Points on a hilly landscape, in no order, each with its height.
A ball rolls from a point to the lowest of its 4 nearest points, and stops where none of them is lower. Distance is the straight distance between rows; heights are no part of it.
(572) height 347: [  2, -10,  26,   8,  -1, -18,   2, -29,   2,   3,  -1,  11,  38, -19,   5,
 -18, -12,  16,  -9,   4, -27,  -3]
(622) height 442: [ -6,  23,   6, -19,  -8,   6,  -1,  -3,  23,  22,  -9,  -6,  -7,  17,  -6,
   4,  -5,   7,  -7,  -3, -22, -27]
(1193) height 437: [ 13,  -6,   8,   0,   2,  -8,  17,  28, -11, -15,   6,  -6, -17, -13, -12,
 -15,  19, -36, -27,  -3,   5,   5]
(1270) height 476: [ 17,   7,   4,   6, -19,  -4, -25,  13,   8,  15, -11, -18, -14,  34, -13,
   7,  -7, -25, -18,   7,  -5,  -5]
(644) height 783: [-44,  14, -19,   4,  17, -14, -12,  24, -20,   2,  16,  -2, -11,   3,  18,
   8,  10,  19,   5,  10,  -3,   8]
(825) height 586: [-11,   2,   7,  -1, -10, -20,  -6,  -1,   9,   4,  13, -11,  23, -22, -18,
  -5,  -7,   9,  -3, -13, -13, -18]
(207) height 365: [ 12,  -6,   0,   1,  -9,  18, -10, -21,  22,  10, -12,  15,  -3,   4,  -4,
 -16, -20,  10,  14,  -1, -22,  -4]
(1213) height 666: [  5,  -1,   3,   0,  -4, -21,   0,  26,  12,  -3,  20,  -7,  -8, -14, -25,
   1,  13,  -6,  -4,  -7,   9, -13]
(1552) height 503: [ 12,   8,  11,  10, -11, -16,  -7, -29,  18,  19,   6, -16,  29, -29, -29,
  -1, -15,   0, -17,   4,   0, -19]
(257) height 288: [ 29,  -5,  20,  22,   1,   4,  -1, -25,  -5,  -7, -25,   8,  48,   7,   3,
   2, -39,   3,   1,   9,  -6,  24]
(1197) height 115: [  4,  12,   7,  11, -22, -11, -17, -17,  10,   2, -23, -12,  24,  -3,  -7,
  14, -29,   8,  10,   3, -27,   5]
(1157) height 589: [-13, -31,  -6,   7,  16,  26,  -4,   1,   1, -35,   7,  15, -19,  -3,   2,
 -20,  -1,  -1,  19, -11,   8,  14]
(351) height 422: [  7, -11,   6,   2,  -4,  16,  16, -23,  13,  -5,   4,  24,  14, -14,  12,
 -26, -11,   7,   7,  10,  -8,   2]
(1096) height 354: [-26,   6,   3, -16,  10,  23,   7,  13, -14, -12,   9,   5, -37,  22,  24,
   2,  11, -14, -22, -13,  35,   3]
(1155) height 362: [ 11,  40, -13,  12,  15, -19, -23,   4,  13,  25,  -8,   9,  20,   3,  -1,
  25,  14,  38,   4, -15, -13,   1]
(86) height 456: [-16,  -9,   7, -37,   9,  25,   7,  17, -14, -15,  -1, -20, -27,  23,  14,
  16,  -8, -14, -10, -20,  21,   9]
(793) height 346: [ 10,  10,   0,   0, -19,  -7,   5,  -2,  13,  15,   1,  -3,   3, -15, -18,
  -5,   2,  -3,  -3,  25,   0, -17]
(1181) height 494: [  2, -13,   6,  -3,   8,  10,  10,   6,   1,  -6,  13,  14, -38,   9,  -7,
 -31,  10, -21, -15, -18,   8, -10]
(442) height 546: [ -9, -25,  -1,   5,  -4,  35,   5, -22,  -6, -18,  20,   4, -23,   5,  -6,
 -31,  17, -17,  -9,  -6,  16,  13]
(546) height 512: [-35,  -5, -24, -17,  23,  41,   3,   5,  -5, -16,  -6,   6, -28,  26,  11,
  21, -12, -12,  14, -22,  43,  24]
(849) height 372: [-20,  30,  -9,  -2,  14,  -1,   5,  11,  -2,  21,  -4,  27, -19,  10,  18,
   0,   6,   0,  -7,  13,  -6, -18]
(693) height 654: [ 13,  -5,  14,  -2,   3,   4,  17,  19,  -6, -32,  -7,  14,   5, -17,   4,
   3,  -7, -17,   4,  -2,  -1,  12]
(618) height 360: [-12,  16, -10,   2,  -3, -19, -15,  -8,   8,  11,   3,  -7,  17,   1,  -2,
  12, -11,  20,  14,   8, -27,  -9]
(470) height 715: [-16,  -1,   2,   7,  24, -35,   4,   6, -26,   6,  20, -17,   3,  15,  21,
   1,  17,  29,   5,  -8, -20,  20]
(715) height 539: [  7,  12,   2,  17,  -3, -13, -10,  -7,  -5,   5, -28, -10,  -1,  14,  19,
   5,   4,  14,  13,  28, -30,  21]
(765) height 813: [  7,   1, -12, -12,  11, -23,  -4,  24,   3, -13,   1, -27,   7, -22,  11,
  30,  -5,   5,  23, -11, -16,  -5]
(251) height 321: [ -4,  -8, -13,   4, -13,  31,   2, -18,   9,   4,  -8,   7, -14,  12,   6,
 -20,  -4,   4,  19,  10, -13,  -3]
(661) height 322: [ 22,  -8,   4, -13,   7,   3,   2,  12,  -7, -20,  -4,  -9, -24,   6,  10,
  12,  19, -39,  -8, -13,   2,   6]
(1097) height 805: [-23,   3,  -1, -31,  33,  13,  10,  14,  -5,  -7, -13,  11, -14,  26,  24,
  11, -33,  13,  12, -27,   8,  18]
(402) height 232: [ 15,  -7, -13,  19,  -4,  -3,  10,  -5,  -3,  20,  11,  15,  29, -27, -15,
   0,   7,  24,   4,  16,  17,  -1]
(414) height 460: [ 23,  -1,   1,   7, -20, -13,  22, -13,   9,  21,  -2,   5,  -5, -10, -19,
 -23,   6, -27, -42,  13,   0,   4]
(1264) height 270: [-29,  11,  12, -20,  17,  10,  18,  29,  -6,  -7,   0,  13, -28,  26,  18,
   4,  -6,  -9, -14, -14,  25,  -8]
(1128) height 874: [ -2,   1, -18,   1,  21,  10,   0, -18, -25, -25, -28,  24, -12, -26,  24,
  14,  13, -21,  26,   3,  -4,  29]
(624) height 886: [ 10,   2,  -1, -12,  18, -27,  -5,  17,  -6, -15, -15,  -2,   4, -15,  21,
  27,  -2,   1,  12, -12, -23,  14]
(1458) height 369: [-13,  -1,  -8,   7, -14,  14,  22,  -9,  -5,   2,  19,  -2,  20, -24,  -6,
  -5,  19,  -4, -16,  43,   5,   5]
(532) height 587: [-32,   7, -11, -11,  16,   7,  -1,  19, -19, -28,  -3,  -6, -17,   3,  23,
  15,  -4,  -1,   6,  -7,  -6,  16]
(1204) height 287: [ -2,   1,  -6,   9, -31,   6,  -7,  10,  -5, -13,  -8,  -8,   8,   0,   0,
   6, -20,   5,  18,  33,  -4,  10]
(1077) height 256: [ 11,  11,  21,  17, -21,   2, -20,   8,   4, -13, -18,  -9,  10,   6, -16,
   6, -40,  -1,   1,  -1, -12,   8]
(727) height 342: [ 37,  -6,  -1,  19,   5, -15,   8, -18, -18,  34, -12,  -9,  54,  12,  -9,
  17,  -4,  24,  17,  26,  32,  17]
(474) height 164: [  5,  -5, -24,  24,  -3,   0,  10,  -2, -18,  19,   0,  10,  24, -12,   1,
   5,  36,  30,  17,  44,  20,  18]
(184) height 353: [ 34,   8,  15,  22,  -4, -32,  -8, -15,  -3,  13, -18, -25,  33,  17, -14,
  17, -11,  22,  16,  18,  -4,  33]
(632) height 314: [ 41,  17,   4,   7, -20, -14,  -4, -27,  13,  14,  -3, -20,  13,  -2, -36,
  13, -20, -28, -22,   7,  15,   6]
(728) height 626: [  9, -24,  -5,  -6,  20,  14,   7,  11,  19, -25,   9,  11, -19,   0, -12,
   1,  -8, -12,  18, -16,  11,  14]
(1374) height 588: [-16, -17,  -1,  -3,   2,   7,   6,  17,  -9, -37,  -5,  -6,  -5, -11,  10,
   3,  -2, -15,  13,   0,  -6,   7]
(314) height 294: [ 33,  -6,   3,  25, -13, -20,   6,  -8,   6,  10, -18,  -6,  47,  -4,   2,
  19, -12,  13,   0,  35,  -3,  19]
(697) height 343: [ 15,  21, -10,  22,  -5, -11, -25,  -5,  17,  26,  -8,  13,  27, -18, -27,
  25, -10,  16,  23,   0,   3,  -2]
(1377) height 572: [  4,   9,  11, -34,  -6,  11, -20, -10,  -3,  20,   6, -22, -10,  29,   3,
  -7,  12,   1, -31, -28,  -6, -21]
(302) height 496: [-20, -14,   4, -11,   2,  27,   7,   3,  -7, -20,  12, -10, -32,  15,   4,
 -12,  11, -14,   5, -19,  19,  -2]
(538) height 408: [ -5, -21,   6, -18,  20,  16,   1,  13, -16,  -1,  -2,   8, -32,  44,  27,
  -8,   4, -16, -24, -29,  41,  15]
(1493) height 671: [ -1,  -6,  -3,  -7,  -1, -19,  -5,  25,   0,   3,  18,  -6,   4, -17, -26,
   7,   6,  15,  -3, -21,  18, -17]
(1492) height 349: [ 11,   8,  -2,   3, -22,   4,  11,  -5,  -7,   2,   3,   2, -17,  13,  -6,
 -21,  19, -24, -19,  16,  -2,  -5]
(1176) height 387: [  4,  27,   3,   9,  -5, -20,  -8,   1,  20,  23,   0,  10,   6, -17, -27,
   8,   1,  -2, -10,   7,   2, -26]
(734) height 361: [  9,  35,  11,   4, -24,   5, -23,   0,  21,  -7, -16,  -2,   7,  10, -19,
  18, -26,  -5,   6,  -5, -11,  -2]
(772) height 323: [ 15,  -6,  -9,  16, -10,   4,  20,  -8,  -9,  28,  -4,  18,  11, -23, -36,
  -8,  15,  12,   2,  -1,  29, -31]
(327) height 469: [ -1,  -7, -11,  -5,  -5,  11, -14,   0, -17,  10,  15,   7, -25,  29,  30,
 -30,  20, -18, -31, -15,  -5, -15]
(638) height 513: [-12,  -8,  -4,   7,   7,   0,   8,  30,  -4,  -9,  15,   2, -18,  -1,  -5,
   1,  22, -18, -26,  -4,  23,  -4]
(610) height 192: [  8,   3, -16,  28,  -8, -10,   1,  -2,  -8,  14,  -2,  -7,  19, -16,   4,
   3,  14,  23,  14,  26,   3,   5]
(1381) height 490: [-38,  12, -18, -21,  10,  24,   4,   9, -17, -18, -18,   8, -27,  11,  16,
  26,  -7, -25,  10, -11,  18,  20]
(1067) height 431: [-33, -14,   7, -25,   6,  31,   3,   5, -13, -25,   0, -15, -25,  29,  16,
   7,  -2, -11,  -3, -22,  24,  14]
(270) height 450: [-21,  14,   0,  10,  -6,   3,   6,   6,  -5,  -1,   7,  18, -16, -13,  14,
  -8,  19, -11,  -2,  23,  -5,  -9]
(681) height 501: [ -7,  -1,  -6,  13,  -2,   8,  22,  15,   1,  -2,  26,  15,   4, -25, -25,
 -11,  37,  -6,  -6,  18,  36,  -7]
(430) height 411: [ 21,  -1,  -8,  17, -18,  10,  27,   2,   1,  -2,  -7,  13,  28,  -3,  -5,
   8, -28,  -9, -17,  44,   6,  18]
(1108) height 251: [-12,  27,   0,  -7,  -2,  -9,  -6,   9,  15,  12,   0,  15,  -9,   5,  -6,
   8,  11,  -8, -10,   8,  -7, -30]
(492) height 274: [ 20,   1, -13,  10,  -8,  -6,   0,  -7,   7,  34,  -7,   5,  24, -21, -29,
   7,  -4,  27,  15,   7,  16, -11]
(923) height 508: [-15,   5,   3,  18,   6,  15,   6, -11, -11,  -7,   0,  36, -12,  -7,  32,
 -25,  16,   2,   5,  17,  -8,   8]
(335) height 486: [ 33,   2,   0,   1, -25, -22, -25, -17,   3,  19,   4, -11, -13,  21,  -4,
  -7,   7, -18, -27,  -7,  -8, -12]
(1230) height 718: [ -9, -19,  18, -15,   9,   6,  -5,   2,  10, -21,  10,   3,  -4,   3,   0,
 -14, -17,   3,  18, -35, -16, -13]
(77) height 335: [ -5,  10, -23,  17,  -3, -12,  -9,   0,   4,  33,   0,  -2,  14,  -6, -10,
   9,  13,  37,  20,   4, -12,  -5]
(942) height 405: [ -7,   4, -10, -20,  10,  13,   3,   7, -10, -20,  -9,  11, -32,  -1,   5,
  20,  14, -42, -12,  -8,  19,   9]
(90) height 457: [-10, -27,  23,  -6,  -2,  -9,  11, -16,  -7, -15,   7,  -7,  27, -22,  16,
 -19, -16,   8,  14,  -1,  -9,   0]
(306) height 617: [ -5,  -9,  28,   1,  10, -28,   3,   1, -26,  -8,  10, -11,   6,   5,  24,
  -7,  14,   7,  13,  -7, -20,  15]
(1460) height 290: [-11,   9,  15, -16,  -7,  11,  -9, -22,  19,  11,   8,  -2,  -8,   6, -17,
  -5, -16,  11,   5, -34, -25, -21]
(420) height 521: [  1,  17,  13,   5,   1, -21, -16, -20,  -1,  14, -11,   7,  25,  -2,  13,
  -1,   0,  18,  14,  -8, -34,  -2]
(710) height 417: [ 27,   4,   0,  11, -20, -13, -16, -11,   6,  23,  -8, -26,   8,  14, -28,
   9,  -8,  -8,  -4,   6,   6,  -9]
(136) height 681: [ -6,   4, -31, -30,  12,  -3,   0,  -1, -10,  -5,   0,  -5,  -9, -29,   0,
  35,  22, -10,   6,   4,  17,   2]
(550) height 515: [ -3,  -9,  -4,   0,   4,   4, -13, -29,   5,  11,   2,   4,   4,   8,  13,
 -24, -13,  39,  33, -22, -30,   3]
(866) height 419: [ 25, -15,  -2,  17, -14,  36,  19,   3,  19, -15, -12,  27,   0,  11, -15,
 -20, -26, -19,  -1,  15,   8,  22]
(888) height 658: [  2, -23,  -1, -10,   5,  -1,  11,  10,  -2, -31,  -8, -15,   3, -21,   2,
  10, -12, -13,  14, -12,  -3,   3]
(840) height 420: [ 36,  16,   2,   9, -34,  -5,  -3, -14,   7,  15,  -8,   6, -11,  12, -20,
 -10,   4, -30, -29,   5,  -2,  -5]
(801) height 334: [ 32, -27,  -4, -25,  20,  11,  -8,   4,   9,  -6,   1,  -2, -31,  32,   6,
 -13,   3, -11, -17, -41,  16,   6]
(628) height 475: [-16, -10,  -3,  16,   4,  -7,   7,  13, -12, -15,  22,   6,  14, -31,  -6,
  -1,  20,  16,   0,  16,  22,   5]
(1466) height 789: [ -6,   3, -16,  -3,  21, -20,  -5,   7, -15, -25, -14,  -7,  -9, -14,  30,
  27,   6,  -1,  26,  -1, -10,  24]
(639) height 498: [-17,  15, -15,   7, -14,   8,  -2,  12,   3,  13,  -9,  -7, -23,  -3,  -5,
  13,  10,  -1,   6,  32,  -7, -14]
(565) height 428: [-17, -13,   2,   7,   1,   5,   6,  -4,  -8, -21,  11,   1,  35, -23,  14,
  -7,   4,   7,  -7,  20,  -6,   8]
(753) height 263: [  1,  18,  -9,  14,   6, -18, -13,   7,   0,  26,  -7,  10,   9,  -9,   2,
  15,  18,  15,   6,  16, -13,  -1]
(1318) height 664: [ -7, -16,  13,   3,  -1, -20,  -5,   0,   8, -13,  14, -25,  29, -23, -12,
  -4, -18,   3,   0, -13,  -3,  -9]
(674) height 657: [-13,  10, -10,  -3,  15, -10,  -3,  24,  -3,  12,   8,  -7,  11,  -9, -22,
  13,   7,  41,  18, -39,  -5, -11]
(603) height 636: [ 14,  -8,  19, -14,   1,  -3,   0,  12,   6, -20,   5, -13,  -9,   7,  -8,
   2,  -4, -10, -12, -40,  -3, -15]
(585) height 198: [  9,   6,   0,  15, -28,  27,   9,   9,   4,  -8, -14,   2,  -5,   5,   2,
   1,  -2, -14,  11,  42,   1,   5]
(1236) height 295: [ 15,  11,  -5,  23,  -6,  -4,  15,   1,   7,  19,   5,  29,  18, -22,  -4,
   2,   9,   1, -10,  42,   5,  -2]
(122) height 724: [ -8, -12,   5,  17,  21, -26,  -2,  17,   1,   7,  13, -10,  27, -22, -11,
   3,   6,  28,  17, -22,   3,  -3]
(1148) height 316: [  2,   3, -25,   0,  -5,  43,   0, -12,  21,   8,   0,   9, -34,  20,   4,
 -12,   5, -13,  27,  16,  11, -11]
(489) height 613: [  6, -29, -11,  12,  13,  30,  18,   1,  10, -31,   9,  16,  -8, -10, -18,
 -17,   7, -14,   6,  -3,  18,  32]
(185) height 458: [-10, -14,  -7,  -7,  15,  33,  -7,   4,  -1, -14,  18,   4, -38,  35,   8,
  -9,   7, -19,   0, -25,  35,  -1]
(1123) height 416: [ 23,  16,   7,  21,  -5, -12,  -9, -21,  24,  11, -18,   8,  43, -19, -20,
  12, -25, -10,  -3,  13,  11,  -9]
(803) height 155: [ 30,  27,  16,  16, -28, -12, -17, -12,   9,   3, -10, -12,  18,  -5, -32,
  21, -29, -15, -10,  -5,  19,  16]
(421) height 390: [ 29,  -1,   4,  13, -25,  -3,   9, -15,  11,  11,  -5, -18,  10, -13, -32,
   5, -10, -19, -19,  33,  19,  -5]
(740) height 391: [  0, -17,   7,  -5, -13,   2,  -5,  -3, -15,  -8,  21,  -8,  -9,   0,  -2,
 -16,  19, -27, -26,   5,   7, -10]
(872) height 554: [ -4, -13,  19, -17, -11,   0,  -4, -12,   6,  -1,  10, -14,   1,  -3,  -8,
 -17,  -3,  -9,  -5, -12, -10, -21]
(1071) height 76: [-26,  15,   8, -13,  28, -23,  -1,  26, -10,   4,   0,  -4,   1,  12,  17,
  18, -16,  40, -17, -25, -13,  11]
(519) height 526: [-16, -24,   5,  11,   6,  -2,   6, -16,  -7, -15,   4,  14,   7,   0,  20,
 -26,   2,  14,  16, -13, -22,   6]
(1514) height 470: [ -7,  -8, -10,   8,  -2,  22,  11, -14,  -4,  -6,  10,  30,   0,  -9,  11,
 -31,  10,  -5,  -2,  23,   0,   4]
(552) height 502: [ -7, -11,   8,  15,  14, -10,   0,   9, -19, -27,  -9,   8,  12, -14,  23,
  -6,  14,   3,   8,   9, -11,  19]
(1169) height 407: [ 26, -26,  -4, -11,   4,  10,  -2,  -2,   1,   0,  16,  10, -25,  35,   3,
 -31,  13, -23, -20, -37,   7,   6]
(1285) height 605: [-22,  18,  -4, -42,  19,   8,  12,  25,  -6,  -5, -11,   0, -18,   5,  25,
  44,  -5,  -5,  -3,  -6,  12,   3]
(284) height 609: [ 16,   3,  22,  18,   0, -25,   7, -42,  -1,   9, -13,  -3,  27,  10,  15,
 -12,   7,  10,  14,  -1, -22,   9]
(540) height 412: [ 22, -28, -24, -11,  20,  25, -13,  -1,  -1, -26,   5,   0, -38,  21,  -8,
  -2,  13, -35,  -9, -19,  38,  17]
(809) height 338: [ 26,   3,  -3,  19, -11,  -5,  -1,  -9,  10,  23, -19, -14,  33, -13, -34,
  21, -23,   9,   9,  15,  26,   0]
(997) height 344: [ 31,   3,  12,  21,   3, -32,   4, -23,  -8,  20, -18, -10,  40,  -1,  -1,
  17,  11,  18,  12,  22,   3,  16]
(1503) height 622: [  2, -14,  17,   3,  -2,  -8,   7,  22,  -2, -13,  11, -16,  15, -21, -18,
  -3,   4,  -3,  -9,   4,  15,  -5]
(1429) height 497: [ 11,  10, -14, -27,  10,   6,   8,   9,  -1, -11, -14,   4, -26,  -6,  11,
  34,  -1, -31,   1,  -9,  -7,  -4]
(482) height 244: [  8, -12,   7,  11, -15,  -6,   3, -29,   2,   6, -14,   2,  36,  -6,  10,
  -2, -22,  10,   8,  29, -16,   6]
(924) height 520: [ 22,  19,  14,  -4, -20,  -4,  -4, -22,  22,  12,  -6,   3,  -4,  13, -24,
  -7,  -3, -22, -17, -11, -18, -12]
(218) height 499: [-15,  -2,   2,  -3, -17,  -6,  -1, -19,   5,  -1,   5,  -7,  12, -10,   0,
 -13,  -6,   8,  12,  10, -17, -13]
(987) height 771: [-15,  -2, -14,  18,  17, -30,  -9,  13, -11,  -1,  21, -11,   7,  -3,  13,
  -9,  24,  30,   7,   9, -10,   3]
(1288) height 542: [-13,   2,   6,   2,   6, -13,   9,  27, -10, -18,   7,  10,  -6, -26,   4,
  -4,   9,  -4,  -2,  -2,  -4,  -9]
(1558) height 440: [ -1,  -2,   3,   4,  -3,   6, -11, -31,  23,   5,  -1,  11,  10,   0,  -3,
 -13,  -8,  23,  15, -15, -28, -16]
(274) height 286: [ 11,  -3,  -6,  -1, -41,   8,   2, -11,   5,   0,  -8, -11,  -3,   5,  -6,
  -4,  -7, -19,  -1,  24,  -2,  -4]
(1113) height 479: [-22,  12,   0, -17,  17,  -3,   1,  28, -11, -17,  11, -13,  -3,   6,  23,
   5, -15,  19,   0, -18, -18,   7]
(108) height 575: [-12,  -2,   2,   4,  16,   0,  -5, -10, -11,  14,  -4,  18, -13,  31,  30,
 -18,   1,  23,  16, -10, -23,   7]
(1315) height 478: [-18,   7,  -3, -18, -17,   4,   3, -15,  11,   9,   8, -15, -19,   8,  -1,
  -9,   0,   8,  -4,  -4, -13, -26]
(1477) height 358: [  1,  16,  -6,  -3,  -9,  -6,  -8,   8,  10,  16,  15,  -4, -10,   5, -14,
   1,  20,  10, -13,   9,  11, -31]
(61) height 550: [-39, -17,  -6,   2,  11,  34,   9,   9,  -6, -28,  14,  15, -30,   2,  11,
 -22,   7,  -4,   6,  -5,  16,   0]
(1334) height 228: [ 14,  -7,  -3,  16,  -3, -15,  11, -16, -12,  17,  16,  -3,  49, -14,  20,
  -8,  19,  10,  -8,  41,  -1,  21]
(959) height 659: [-32,  -8,  -2, -15,  12,  18,   5,   7, -17, -18,  11, -15, -19,  11,  23,
  -7, -16,  13,  16, -18, -15,   8]
(145) height 242: [ 27, -22,  -4, -19,  -1,   2, -19,  13, -20, -21,   1, -20, -13,  22,  19,
   0,   7, -18, -22, -30,   3,   8]
(1007) height 201: [  8,   9,  -6,  -6,  -1,  30,  -2, -13,  17,   9,  -6,  14, -27,  20,   0,
 -17,   2, -12,   8,   0,   4, -18]
(460) height 596: [-26,  19,   1,  -5,  18, -13,  -8,  21,   9,  17,  14,   4,   0,  -6, -15,
  10,   4,  31,  -6,  -8,  -3, -24]
(601) height 651: [-13, -14,   3,   4,  15, -23,  -1,   1, -31, -20,  -3, -29,   6, -12,  27,
   9,  13,   8,  16,  -3, -12,  32]
(1023) height 345: [ 21, -11,   2,   5, -17,  21,  13, -25,  13,   1, -13,  12,  -6,   1, -10,
 -21, -20, -20,   4,  21,  -1,  -1]
(1433) height 267: [  1,  -1,  -8,  11,  -6, -11, -12, -10,   9,  17,  -5, -10,  23, -23,  -8,
   8,  -9,  19,  12,  17,   2,  -9]
(1282) height 421: [  2, -11,   1,   2, -17, -16,  -8,   7,  -3,  10,  20, -17,  -7,   4,  -7,
 -16,  28, -10, -30,   6,  12, -24]
(346) height 814: [-18,  -1,   6, -22,   4,  -3,  -3,  30,   0,  -7,  15, -34, -11,   9, -13,
  21,   3,  10,  -7, -11,   4,  -9]
(265) height 584: [-26,  15, -24, -32,  14,   3,   8,  40, -15,  -2,  -4, -21, -13,   3,   8,
  39,   2,  -1,  -2,  -5,  19,  12]
(513) height 296: [  0,   3,  -7,   9, -10,  17,   0,  -7,   7,   3, -19,  26, -15,   7,   9,
 -12,  -6,   4,  14,  10, -16,  -3]
(91) height 326: [ 31,  14,  -5,  23,  10, -14,  -3, -15,   7,  26, -15,  22,  39, -29, -25,
   4,  -2,  15,  10,   2,   7,  -2]
(563) height 688: [-29,   2,  11, -25,  20,   4,  -1,  17,  -9,  -4,  14, -28,  -4,   9,   1,
   8, -27,  20,  -6, -23, -17,  -3]
(1043) height 489: [-22,  12,  13, -16,  12,   1,   2,  15,  -2,   3,   0,  12, -18,   6,   7,
   3,  -8,   9,  -6,  -5, -10, -22]
(1293) height 438: [  1,  -2,  11,   6,   4, -30,   2, -13,  -3,   8,  -4,  15,  30,  -9,  15,
 -16,   2,  11,   0,  18, -18,  -2]
(1543) height 819: [-11,   8,  18, -23,  14,  -5,  -6,  25,   7,  -8, -10, -16,  -9,  -1,   4,
  27, -20,  15,   1, -31,  -7,  -9]
(1094) height 504: [ -4, -13,  11, -14,  -9,  20,  -8,  -3,  -2,  -4,  16,  -7, -20,  21,   5,
 -26,  10,  -6, -11, -23,  -3, -11]
(980) height 491: [-15,  14, -11, -30,   6,  12,  -3,  15, -20,   7, -10, -16, -27,  20,  18,
  42,  16, -25, -20,  -3,  28,   7]
(937) height 348: [ 10,  11,  -3,  17,  -9,  -2,  15,  -5,  11,  20,  -7,  19,  16, -21,  -2,
  -3,  -9,  -3, -13,  37,  -9,  -4]
(1424) height 603: [-15,  -7,   1,   3,  12,  18,  12,  11,  -5, -29,   3,  19,  -8,  -6,  11,
 -19,  -1, -13,   3,  -8,   9,  16]
(426) height 324: [ 19,   0, -14, -17,  -2,  24,  -3, -23,  23,  22,   3,   8, -30,  42,  -6,
 -19,   7,  -5,  -3, -14,   8, -19]
(357) height 590: [  9,  -7,  23,   1,  -8,  -4,   3, -27,  13,  12,   3,   0,  17, -16, -29,
 -14, -14, -22, -12, -11,  -2,  -7]
(449) height 480: [-13,   6,  -4,   3,  -1,  -7,  -4,  -5,   6,   3,  -3,  -1,   4,  -9,  12,
  -9,   2,  13,  11,  19, -24, -13]
(291) height 410: [-22,  -3,  17, -27,  16,  17,  14,  22,   6,  -3,   4,   2, -36,  28,   6,
   2, -10,  -2, -13, -29,   4, -11]
(1405) height 386: [  5,   8,   5,   9,   7, -40, -18,  -2,   8,  18,   0,  13,  22, -16,  -5,
   1,   8,  25,   6,  -3, -19,  -6]

Call two points neighbours if one is among the 4 nearest of the other. Go from one point of each pair to the other, from neighbour to neighbour, staying as low as possible. Name the highest point that can't be avoided.
(1108) / (1460) | (1558)
(1197) / (803) | (1077)
(1007) / (145) | (1169)
(1197) / (585) | (1204)
(1108) / (1197) | (1477)

Where does a ball stop that starts at each point below?
(306) | (474)
(1128) | (474)
(638) | (585)
(924) | (585)
(628) | (474)
(681) | (474)
